A landscape with many valleys, sampled at points; each row gives a point and its height.
A ball rolls from a point to the lowest of its 2 nearest points, and stops where none of them is lower. Distance is the straight distance between rows; heights are no part of it.
Mume: 9; 17; 7; 7; -5; 2; -18; -18; 24; 4; -3; -9; 13; -19; -11; -13; 8; 20; -14; 14; -12; -11; -13; 25; -7; -9; 33; 24; -11  height 2.00
posat: 9; -5; -5; -7; -6; -17; 1; -18; -9; 23; -26; 8; 3; -11; 7; -5; -2; 6; -13; 0; -8; -27; 11; -2; -10; 4; 12; 3; -9  height 5.58
deg: 29; -11; 12; 18; -21; -4; 6; -1; -15; -12; -14; 2; -5; -14; 16; 3; 5; 20; -8; 1; -2; -1; 4; 2; 25; 6; -24; 13; 9  height 3.32
norur: -2; -11; 8; -11; 3; 2; -9; -15; -12; -7; 6; -6; 22; 14; -3; -14; 7; -6; 11; 3; 13; 1; 7; 27; -2; -4; 15; -7; 21  height 6.65
kozil: 2; -20; 13; -5; 13; 0; -4; -19; 1; -17; 2; -6; 19; 20; 5; -12; 14; -8; 13; -3; 5; 15; 2; 26; -4; -2; 5; 9; 20  height 6.52
Dafo: 2; -12; -1; -7; -2; -4; -4; -12; 19; -1; -1; -8; 5; -12; 11; 5; 15; 1; -5; 16; -19; 14; -21; 6; -31; -1; 22; 8; -17  height 4.07
zuv: 17; 37; -8; 3; -6; 6; 10; -22; 2; 16; 4; 2; 11; 8; 2; 17; -17; 9; -23; 4; 7; -2; -6; -21; -4; -5; -2; -1; -3  height 3.81
golin: -11; -20; 0; 24; 11; 13; 6; 10; 18; -25; 13; -1; -14; 0; 8; 3; 0; -11; 23; 16; 3; 34; 1; -4; 5; -3; -20; -11; -6  height 2.93
fusor: 15; 11; 28; -18; 1; 4; -8; -7; -2; 10; 10; -40; 14; 3; -7; -6; 15; 9; 4; 5; -6; 12; -17; 22; -8; -15; 17; -1; 7  height 6.30
Nen: -8; 11; 9; -7; -15; 12; -6; 24; -4; -7; -2; 10; -5; 4; -12; -23; 4; 19; 11; 2; -17; 4; -5; 14; 1; -5; 6; -4; 19  height 3.28
tigun: 5; 8; -15; 14; -28; -4; 14; 0; -11; 12; -11; 37; -1; -17; 7; 13; -9; 14; -7; -4; 6; -14; 16; -8; 6; 0; 3; -2; -2  height 5.85
gipo: -1; 5; -3; 12; -1; -2; 0; -17; 11; 0; 0; -7; -3; -16; 6; 19; -1; -6; -20; 14; 11; -10; 1; -4; 1; 1; -4; 4; -20  height 5.63
mobo: -3; 20; 4; -5; -10; 9; 7; 30; -9; -2; 19; -3; -6; 13; 1; 6; -3; 1; -3; -15; 3; -6; -8; -15; 14; 3; -13; -10; 9  height 6.11
Fibab: 3; -18; 4; 6; 3; -6; 11; 17; -14; -9; -2; 11; -9; 22; 9; -1; 9; -10; 24; -6; 0; 13; 8; -13; 4; 2; -15; -8; 19  height 1.78
Putuk: -6; -22; -6; -6; 18; -26; -2; 0; -1; -2; -13; 4; -13; -13; 3; 15; -1; -21; 2; -10; -4; -13; 7; -9; -14; 14; -9; -2; -22  height 5.06
taf: -21; -10; -14; 5; 21; -1; -9; 20; 15; -17; 2; 7; -9; 1; -22; -1; -12; -21; 16; -15; -5; 13; 10; 6; 2; 14; -11; -13; -4  height 3.04
mit: -3; -19; 0; 13; 5; 11; 4; -1; 3; -20; -16; 14; -9; -12; 2; -9; -9; 8; -3; -7; 8; -4; 20; 5; 22; -2; -25; 14; -1  height 2.21
keli: -15; 20; -13; 3; -7; -10; -10; -14; 1; 5; 20; 5; 16; 0; -17; 9; -4; -9; -7; 18; 17; -12; 1; 16; -16; 1; 30; -18; -6  height 6.92
zolo: 14; 20; 24; -8; 7; 7; -11; -13; -5; 9; 21; -49; 16; -6; -10; 1; 16; 6; -5; -4; 13; -1; -8; 26; 11; -13; 15; -3; -5  height 6.42
bope: 6; -3; -8; -6; -21; 15; 6; -1; -24; 14; 10; -3; 0; 5; 24; 1; 2; -5; -11; 5; 27; -13; 17; -23; 34; 1; -23; 10; -1  height 3.68
kidev: -3; 23; -12; 7; 21; 14; 3; -8; 41; 8; -1; -2; 2; 6; -5; -1; -18; -3; -10; 3; -15; 10; -18; -19; -15; -8; 9; 16; -19  height 3.66
nasos: -16; -2; -4; -3; -12; 5; -3; 17; -9; 6; 0; 11; -11; -8; 5; -3; -3; -5; 1; -7; 6; -18; 20; -8; 20; 1; -15; -3; -7  height 2.94
lotib: 12; 9; 0; -9; 12; -20; -11; -16; 6; 20; -7; -4; 17; 1; -10; 2; -6; -4; -12; -9; -4; -35; 0; 6; -20; 14; 31; -1; -16  height 5.10
napom: -10; -15; -19; -6; 26; 5; 7; -15; 23; 6; -7; -5; -1; 8; 11; 5; -14; -23; 1; 0; -4; 19; -1; -24; -18; -1; -10; 3; -22  height 4.34
ful: -1; 9; 5; -18; 3; 0; -6; 6; -1; 14; -14; 3; 0; 1; -14; -27; -1; 11; -1; -12; -28; -13; -10; 10; -10; 2; 27; 7; 5  height 2.60
salaz: 2; 1; -15; -5; -18; 8; 15; -7; -19; 19; 2; -1; -9; 10; 28; 9; -1; -5; -3; 16; 22; 2; 15; -38; 15; -5; -21; 2; -1  height 3.93
dom: 20; -7; 0; 17; -18; 3; 20; -5; -14; -3; -3; 11; -2; 1; 25; 9; 6; 6; 4; 16; 10; 15; 5; -22; 9; -5; -21; 1; 13  height 2.77
kedib: 20; 0; 22; 1; 3; -2; 3; 5; 10; 2; -14; -19; -12; -8; 4; -5; -3; 16; -9; -2; -23; 5; -18; -11; 2; -7; -24; 18; -4  height 3.80
febe: -21; 5; -11; 4; -5; -20; 2; 22; -9; -5; 18; 8; -9; 1; -16; 20; 3; -20; 5; 8; 5; -7; 1; -5; -10; 16; 5; -27; -6  height 5.20
Migu: -14; -18; -6; 10; 4; 11; 1; 13; 3; -1; -11; 16; -16; -16; 5; -7; -13; 2; 6; -11; 4; -8; 27; -10; 24; -1; -23; 6; -13  height 2.58
peva: -22; 0; -9; -15; -12; 8; -4; 18; -17; 8; 10; 4; 1; 6; 1; -6; -6; -12; 0; -15; 18; -23; 23; -9; 31; 5; -13; 3; -1  height 3.22
zodad: 23; 6; 11; 9; -33; -3; 0; -8; -20; 3; -5; 2; 9; -12; 4; -3; 4; 29; -11; 12; 2; -12; 1; 17; 9; -1; 11; -3; 11  height 6.07
Fefe: -9; -3; -23; 6; 8; -2; 9; 2; -7; 0; -10; 31; 6; 7; -5; 4; -18; -12; 6; -19; 11; 9; 21; -6; 2; 2; -6; -11; 15  height 5.71
metiv: 2; -10; 15; -3; -13; -8; -21; -7; 5; 0; -4; -23; -4; -26; -1; -9; 26; 10; 2; 24; -7; -5; -5; 30; -5; -7; 16; 8; -17  height 4.06
kod: -1; 11; -13; 2; 15; -22; -9; -16; 21; 20; -11; 5; 10; -2; -2; 10; -3; -13; -10; -3; -1; -30; 3; -6; -24; 15; 25; 8; -24  height 5.28
Ruvu: 9; -2; 22; -2; -18; 2; -7; 2; 3; -4; -6; -17; -7; -15; -1; -13; 20; 17; 2; 22; -22; 10; -13; 18; -6; -12; 9; 7; 1  height 3.83
sala: 28; -9; 16; 10; 7; -5; 6; -17; -7; -11; 8; -25; 1; -11; 16; 25; 20; -10; -9; 0; 17; 7; -7; -2; 12; 7; -17; 7; 4  height 5.07
kevul: 15; 17; 9; -16; -12; 5; 10; 12; -24; 12; 10; -6; 3; 29; 2; -1; -14; 19; -3; -29; 4; -8; -7; -15; 12; -1; -10; 4; 29  height 5.38
Tofo: 17; -11; 10; -5; 12; 7; 7; 3; 25; -2; -21; -11; -11; -7; -4; -19; -8; 17; -5; -3; -34; 17; -25; -14; 1; -7; -13; 32; -10  height 4.05
Sof: -16; 4; -3; -23; 4; -6; -6; 7; -6; 26; -13; 5; 0; 9; -9; -19; -6; -4; 4; -9; -17; -11; 2; -2; -13; 2; 22; -5; 1  height 2.98
niso: 2; -1; -3; 8; 6; 16; 12; -25; 22; 3; -6; -5; 2; -9; 8; -3; -8; 4; -7; 25; -1; 27; -9; -12; -4; -24; -6; 18; -14  height 4.54
sibu: 12; -9; 22; -13; -24; -3; -5; 2; -30; 10; 0; -12; 2; 5; 9; -15; 13; 14; 5; 7; 5; -16; 9; 8; 12; 1; 2; -6; 15  height 6.27
buvat: -3; -17; 3; -9; 29; 7; -10; -4; 16; -28; -3; -2; 9; 12; -4; -8; 2; -7; 9; -19; -7; 11; -4; 21; -6; 5; -5; 11; 8  height 6.32
rukud: -18; -11; -11; 15; 10; 7; 0; 25; 6; -19; 4; 16; -19; -15; -9; 5; -7; -6; 13; -12; 1; 1; 15; -3; 18; 11; -19; -10; -15  height 2.99
Gam: -3; -11; 2; 7; 16; 2; -13; 0; 20; -37; 6; -6; -7; -16; -6; 10; 8; 2; 5; -1; -1; 8; -9; 27; -7; 1; -5; 9; -11  height 5.93
Gekuf: 1; -10; 24; -3; 0; 7; -17; -12; 6; -9; -6; -25; -1; -21; -4; -13; 11; 8; -8; 4; -1; -13; 5; 28; 20; -8; -7; 23; -9  height 2.15
Nim: 4; 3; 1; -22; 18; -1; -9; -21; -1; 14; -8; -11; 15; 8; -7; -9; -10; -4; -10; -16; -6; -18; -5; 10; -12; 6; 22; 6; -5  height 4.87
silup: -19; 8; -15; 12; 4; -18; -17; 19; 15; -15; 6; 19; -11; -14; -31; 2; 6; 4; 12; -1; -10; -12; -8; 28; -22; 13; 21; -2; -10  height 4.76
Padi: -23; 5; -6; -15; 1; -5; -4; 27; -7; 28; -9; 13; -11; 11; -10; -15; -6; -6; 13; -18; -17; -1; 5; -11; -6; -2; 11; -13; 8  height 3.34
Depe: -22; 2; -29; 5; -9; 5; 2; -14; 1; 10; -10; 28; 7; -7; -3; -7; -13; -2; -5; 17; 8; -1; 20; 3; -4; -5; 16; -4; -4  height 6.67
kuda: -1; -9; -1; -17; 11; -7; 2; -4; 6; -2; 0; -7; 4; 10; 6; 1; 6; -7; 7; 6; -13; 18; -21; -3; -31; 0; 14; -7; -1  height 3.56
dat: -17; 18; -15; 0; 15; 3; -7; 11; 26; -3; 5; 6; 4; 9; -21; -5; -11; -7; -2; -5; -21; 10; -17; 3; -20; 4; 20; -8; -5  height 3.00
lakol: -11; -1; -11; -7; 28; 16; 0; -10; 31; 5; -1; -11; -1; 7; 0; -8; -16; -7; -5; -1; -17; 23; -20; -19; -16; -3; 4; 12; -19  height 3.95
borov: -11; -1; -8; -4; 0; -20; 6; 17; -5; 13; -4; 12; -13; -4; 1; 13; -2; -13; 4; -2; -8; -4; 2; -17; -18; 4; 5; -21; -6  height 4.85
fari: 3; 22; -2; -8; -4; 7; 9; 19; -16; 10; 2; 22; 4; 17; -8; 1; -16; 10; 4; -39; 3; 0; 1; -10; 8; 2; -3; -5; 27  height 5.13
Nunuf: 0; -7; -8; 7; -10; -19; 6; 10; -2; 2; -11; 13; -16; -11; 7; 12; 8; 0; 4; 13; -10; -1; -4; -10; -25; 5; 9; -13; -8  height 5.12
vuga: -26; 8; -23; 21; 2; -9; -8; 12; 16; -18; 11; 25; -1; -6; -26; 10; -9; -6; 5; 2; 2; 7; -5; 18; -19; 6; 12; -17; -1  height 5.01
Zitu: -4; -3; 14; -1; -10; -8; -22; -2; 0; -6; 6; -19; -5; -19; -10; -1; 18; 2; -3; 12; 2; -23; -1; 28; 1; 0; 15; -5; -12  height 4.25
feve: 15; 1; 24; -22; 6; -2; -5; -10; -10; 11; 6; -33; 8; 17; 5; -8; 14; 0; 2; 0; 0; 5; -10; 9; -5; -9; 11; -4; 15  height 6.16
gedo: -11; 12; 4; -11; 16; 0; -13; -3; 4; -9; 20; -19; 11; 8; -18; 6; 0; -12; -3; -9; 6; -6; -6; 21; -4; 4; 7; -11; 0  height 7.18
Loben: 12; 14; 21; -1; 9; -2; -16; -11; 3; -1; 20; -46; 8; -22; -9; 16; 21; 2; -8; -5; 14; -7; -6; 28; 12; -2; 6; 5; -15  height 6.51
zilez: -11; -10; -17; 5; 6; -2; 8; -9; 2; -12; -6; 22; 13; 8; 1; 2; -8; -14; 7; 2; 10; 20; 9; 2; -11; 3; 2; -11; 9  height 5.46
Faseg: 16; 7; 1; 15; -18; 12; 15; -1; 1; 3; -6; 10; -7; -6; 13; 3; -18; 23; -11; 1; 0; 11; -2; -23; 23; -10; -28; 14; -2  height 3.03
dozum: -13; -26; -7; 16; 18; 2; -2; 16; 11; -23; 5; 7; -10; 16; -3; -7; -1; -21; 33; -2; 0; 29; 12; -3; 3; 8; -19; -14; 1  height 2.50
farup: -9; 33; -3; 2; 12; 8; -1; 3; 31; 3; 10; -2; 5; 11; -12; -1; -12; 2; -8; 3; -17; 10; -25; -6; -18; -6; 15; -2; -8  height 3.36
sedo: 17; 15; 0; 13; -34; -2; 8; -1; -10; 6; -10; 26; 7; -13; 1; -1; -3; 31; -10; 6; -5; -11; 0; 8; 1; -3; 10; 0; 8  height 5.99
Biger: -3; 27; -7; -7; 11; 10; 4; 13; 4; 14; -7; 18; 5; 9; -18; -6; -23; 12; -7; -34; -12; -7; -3; -2; -2; -2; 11; 4; 14  height 4.82
Sep: -19; 7; -19; 7; 13; 11; 5; 15; 22; -1; 0; 18; -3; 5; -14; -4; -17; -6; 10; -6; -18; 25; -9; -5; -12; 1; 6; -10; -4  height 2.55
Givim: -9; 0; 3; 12; 4; 3; -5; -9; 13; -16; 9; -8; -6; -16; 0; 10; 5; -4; -7; 16; 14; 3; -2; 11; 4; -4; -5; 2; -12  height 5.76
bip: -6; -1; 4; -15; -26; -2; -6; 6; -23; 12; -5; 9; 2; -1; -3; -20; 2; 13; 1; -1; 4; -24; 17; 10; 9; 0; 14; -7; 6  height 6.40
duni: 19; -14; 1; 21; -28; 2; 13; -2; -19; -14; -6; 16; 0; -14; 21; 5; 14; 9; -3; 18; 14; 3; 12; -2; 19; 1; -14; 1; 10  height 3.06
gom: -13; 27; 11; -1; -10; 14; -8; 22; 4; -2; 32; -18; -5; 3; -10; 6; 3; 3; -6; -1; 5; -8; -9; -1; 17; -3; -4; -12; 0  height 6.13
fakip: -5; -12; -21; 8; -4; -5; 9; 13; -20; 9; -9; 44; -1; 1; 3; 10; -14; -10; 13; -15; 9; 12; 23; -18; 11; 1; -5; -13; 12  height 5.89
Rapav: 22; -11; 15; 2; -7; -14; 4; -9; -19; 0; 0; -18; -4; -7; 19; 17; 16; -7; -7; 8; 9; -6; -3; -1; 3; 7; -10; -4; 0  height 5.27
gif: 16; -20; 20; 3; 17; -5; 5; -13; 3; -17; 11; -28; 5; 2; 17; 19; 29; -15; 11; 0; 11; 20; -4; 5; 0; -1; -15; 6; 5  height 4.86
pemu: 7; -24; 11; 2; 6; -3; -5; -15; 11; -20; 10; -21; 5; -13; 14; 18; 31; -5; 15; 12; 4; 30; -8; 20; -16; -8; -1; 8; -6  height 4.58
ponun: 14; -5; 19; -16; 10; -6; 1; -8; -21; 5; 10; -25; 12; 35; 6; -5; 11; -4; 9; -7; 11; -1; -5; 2; 2; 0; 2; -7; 27  height 5.98
Pimi: 26; -5; 22; 12; -9; 1; 3; 5; 0; -12; -8; -13; -10; -8; 9; -2; 3; 18; -8; 1; -10; 4; -7; -4; 20; -3; -31; 14; 7  height 3.55
Dezut: -8; 7; 2; -2; 5; -9; -19; 8; 7; -12; 2; -2; -5; -11; -19; -2; 8; 7; -1; -4; -9; -25; -10; 29; -11; 8; 18; 0; -11  height 4.51
dolem: -14; -5; -22; 14; 4; -8; 2; -9; 9; -23; 3; 24; 10; -3; -9; 11; -11; -11; 2; 2; 6; 18; 0; 15; -21; 8; 8; -11; 0  height 5.25
ret: -2; -19; 3; 0; 11; -10; 13; 13; -6; -1; -3; -1; -12; 26; 15; 1; 5; -12; 23; 1; -5; 22; -3; -26; -13; -1; -15; -13; 12  height 2.38
lamed: 1; 8; -20; 7; -27; -9; 14; 16; -27; 11; 3; 39; 1; -6; 6; 18; -6; -1; 3; -10; 12; 0; 15; -20; 5; 4; 3; -16; 7  height 6.01
tesu: 5; 4; 8; -14; 18; 12; 3; -2; 15; -1; -13; -7; 2; 7; -10; -23; -10; 9; -6; -11; -23; 11; -20; -4; -3; -6; 2; 23; 3  height 4.31
Vipo: 5; 21; 1; -9; 16; 8; 9; 3; 14; 13; -10; 0; 3; 10; -11; -15; -19; 14; -10; -20; -23; -2; -21; -12; -8; -5; 8; 17; 7  height 4.55
bubim: 20; 20; 3; 13; -15; 8; 13; -4; 0; 1; 2; 5; 4; -5; 9; 8; -12; 21; -22; -4; 0; -5; -2; -11; 18; -1; -19; 12; 3  height 3.25
kur: 2; -10; -4; -2; 24; 1; -11; 7; 14; -37; -10; 10; -2; -5; -14; -2; 3; 1; 12; -17; -19; 3; -10; 27; -10; 8; -3; 8; 2  height 6.12
sed: -7; 15; -2; 8; 1; -12; -12; -7; 1; -11; 29; -4; 10; -5; -19; 16; 4; -2; -5; 6; 18; -17; -10; 25; -8; 6; 19; -14; -4  height 7.03
kabig: 17; 3; 17; -11; 3; 3; 0; 4; -29; -2; 24; -16; 16; 28; -2; -2; 4; -1; 4; -17; 18; -13; -1; 7; 19; 6; -1; -9; 32  height 5.79
Siz: 1; -20; 4; -4; 14; -4; 6; 0; 7; -13; 1; -3; 0; 20; 11; 1; 7; -12; 16; 6; -7; 28; -9; -8; -24; 0; -4; -6; 10  height 3.01
Popa: 1; -24; 2; 27; 3; 7; 9; 7; 2; -26; 5; 4; -16; -2; 17; 10; 8; -9; 16; 14; 11; 15; 9; -10; 17; 1; -28; -3; -4  height 2.75
sese: -17; 3; 3; 8; 5; 16; -3; 4; 15; -14; 13; -9; -9; -5; -1; 4; -3; -8; -1; 11; 6; 8; 2; -3; 15; -6; -15; 0; -6  height 5.88
lus: 4; -2; 7; -8; -13; -4; 8; 34; -24; 6; 10; -4; -18; 11; 13; 6; 9; -3; 8; -11; 0; -3; -4; -27; 12; 9; -21; -9; 12  height 5.90
miput: 13; 13; 17; 17; -2; -9; -10; -2; 11; 3; 21; -39; -6; -24; 0; 23; 22; 0; -19; 6; 7; -13; -14; 8; 13; 2; -3; 5; -21  height 6.61
kipov: -16; 17; 12; -4; -4; 23; -4; 7; 10; 3; 20; -23; -5; 5; -1; -3; 1; -1; -6; 11; 9; 8; 0; -7; 14; -14; -12; -3; 1  height 6.00
vozep: -20; -12; -17; -3; 6; 12; 4; 6; 11; 5; -8; 10; 2; 29; -1; -27; -10; -7; 21; 9; -7; 35; 1; -9; -8; -7; 10; -6; 16  height 3.44
Nativ: -1; 8; -9; 4; 10; -13; -2; -19; 12; 10; -2; -1; 3; -10; 5; 23; -8; -14; -17; 5; 9; -25; 7; -11; -7; 7; 2; 3; -21  height 5.48
faf: -8; -1; -14; -9; -7; 1; 12; -9; -15; 22; 1; 1; -7; 20; 17; 6; -3; -12; 2; 20; 14; 7; 12; -30; -3; -7; -12; -11; 4  height 4.21
zubug: -16; -5; -19; 2; 13; 14; 12; 15; 11; 8; -11; 13; -7; 12; -10; -24; -19; -1; 20; -6; -17; 34; -2; -22; -11; -7; 5; -7; 2  height 3.05
Bikur: 20; 8; 14; -13; -7; 3; 1; 18; -30; -2; 10; -3; 10; 20; -4; -4; -2; 16; 2; -32; 7; -18; -3; 5; 19; 11; -6; -1; 29  height 5.59
dod: 28; -3; 19; 1; -28; -9; -3; -5; -32; 4; 5; -16; 10; -7; 9; -3; 17; 16; -4; 11; 9; -11; 1; 18; 15; -1; 9; -9; 11  height 6.17
bazu: -7; 1; -4; -4; -12; -14; 1; 16; -30; -3; 22; -1; 2; 1; -3; 14; 13; -21; 5; 9; 16; -8; 3; -7; 1; 16; 3; -25; 6  height 5.47
luket: -16; -2; 4; -7; 1; 0; -11; 28; -8; -14; 0; 13; -8; 15; -16; -19; 4; 1; 23; -10; -11; 4; 6; 17; 3; 2; 2; -10; 22  height 2.86
seko: -22; 13; -23; 11; -1; -9; -10; -16; 14; 13; 2; 16; 10; -6; -10; 3; -6; -9; -10; 18; 15; -21; 12; 4; -12; 3; 24; -4; -17  height 6.80
vif: -1; 1; 3; -11; 11; 9; 0; -17; 4; 4; -5; -5; 6; 4; 1; -10; -7; 1; -8; -4; -3; -1; -3; 5; -4; -3; 3; 10; 4  height 4.60
pir: 13; -16; 6; 2; -2; -6; -3; -18; 12; -11; 0; -7; 4; -20; 10; 14; 20; 5; -1; 16; -4; 22; -17; 17; -22; -7; 7; 7; -8  height 4.35
mize: 0; 2; -14; 4; -6; 12; 9; -25; 16; 13; -16; 6; -2; -9; 11; -6; -11; 5; -12; 29; -6; 15; 3; -20; -9; -19; 1; 15; -18  height 4.37
vutas: -8; -20; -10; -12; 10; -19; -1; -11; -4; 7; -23; 11; 1; -12; 1; 4; 0; -14; -2; -9; -6; -16; 9; 6; -18; 11; 13; 3; -12  height 5.35
Seman: 10; 8; -11; 9; -8; -15; 6; -6; -3; 25; -24; 27; -4; -14; 7; 7; -9; 6; -14; -9; -4; -25; 13; -14; -4; 2; 8; 5; -10  height 5.73
fani: 8; -22; 8; 17; -3; 12; 17; 6; -1; -7; 0; 0; -13; 10; 25; 2; 4; 0; 13; 7; 9; 12; 10; -25; 19; -4; -31; 5; 9  height 2.40
pigi: -7; 2; -11; -9; -6; -10; 13; 6; -20; 23; 1; 6; -8; 11; 9; 13; -4; -13; 2; -1; 7; -2; 10; -29; -3; 4; -7; -16; -3  height 4.52
konuk: -26; 1; -14; -9; -19; 1; -9; 0; -15; 15; -3; 15; 6; 1; -6; -17; -6; -5; -1; 11; 11; -18; 27; 8; 8; -2; 13; -11; 1  height 6.53
fubeb: 4; -9; 3; -9; -7; -15; 6; 30; -30; 0; 14; 1; -12; 5; 4; 15; 13; -20; 5; -6; 5; -10; 0; -21; 8; 18; -13; -16; 8  height 5.72
kobi: -7; 4; -9; -19; -20; 13; -4; 4; -29; 20; 15; -3; 6; 10; 12; -3; -2; -11; -6; -2; 28; -25; 22; -15; 30; 3; -9; 2; -2  height 3.47
momov: 7; 12; 6; -7; -3; 4; -6; -11; 14; 12; -9; -5; 15; -7; -13; -25; 3; 18; -11; 7; -25; -10; -18; 12; -8; -6; 33; 22; -7  height 2.23
Pali: -7; -15; -6; -10; 5; -10; -7; -9; -12; -12; -4; 9; 19; 9; -12; -11; 0; -8; 12; -5; 6; -2; 6; 29; -14; 7; 19; -11; 17  height 6.78
buzu: 1; -14; 5; 1; 4; -3; 1; 12; -10; -18; -10; 16; -4; 10; -3; -12; 6; 0; 17; -14; -2; 2; 9; 9; 6; 4; -10; -3; 22  height 2.36
posu: -2; -18; -4; -4; 24; -4; 6; -6; 15; -4; -10; -8; -11; -1; 11; 8; -5; -13; -2; -4; -7; 6; -6; -14; -15; 3; -15; 3; -19  height 4.67
bori: 18; 29; -8; 16; 1; 7; 14; -17; 0; -2; 5; 13; 9; -2; 2; 21; -18; 6; -27; -13; 14; -12; 0; -11; 12; 5; -10; 5; 1  height 3.51
tapoz: 10; 7; 13; 8; 2; 1; -15; -21; 16; 2; -5; -18; 6; -24; -7; -3; 6; 11; -17; 6; 3; -14; -1; 26; 10; -4; 5; 23; -16  height 2.25
sako: 11; 0; 14; -9; -8; 3; -6; 6; 2; -12; -15; -1; -3; -8; -7; -24; 8; 23; 6; 7; -23; 5; -16; 19; -5; -7; 10; 9; 11  height 3.60
fum: -3; -13; 12; -3; 6; 12; -11; -9; -1; -11; -9; -10; -1; -8; 0; -10; 0; 2; -6; -5; 11; -14; 15; 12; 22; -3; -16; 15; 4  height 1.79
Nosop: 9; 26; -12; -1; -8; 8; 11; -32; 5; 27; -7; -3; 9; 7; 10; 8; -8; 7; -17; 28; 5; 8; -2; -20; -13; -20; 4; 9; -10  height 4.10
Liga: 6; -7; 0; 15; -1; 16; 18; 4; 7; -2; -7; 5; -16; 0; 11; -2; -17; 10; 6; -2; 1; 12; 8; -27; 19; -8; -33; 7; -2  height 2.74

For each start below, name the point where the ball stops.
Dezut => Fibab
fakip => Fibab
fubeb => fum
Depe => Sep
mize => fani
kobi => fum
posu => Sep
sedo => Sep
Rapav => Fibab
Tofo => fani

Call two points neighbours if one is among the 2 nearest of the other. Go from one point of each pair to the other, from neighbour to neighbour, staying as low as possible. Name the highest point that can't be avoided.
fani, fum => taf
dozum, fani => golin
Mume, fum => tapoz
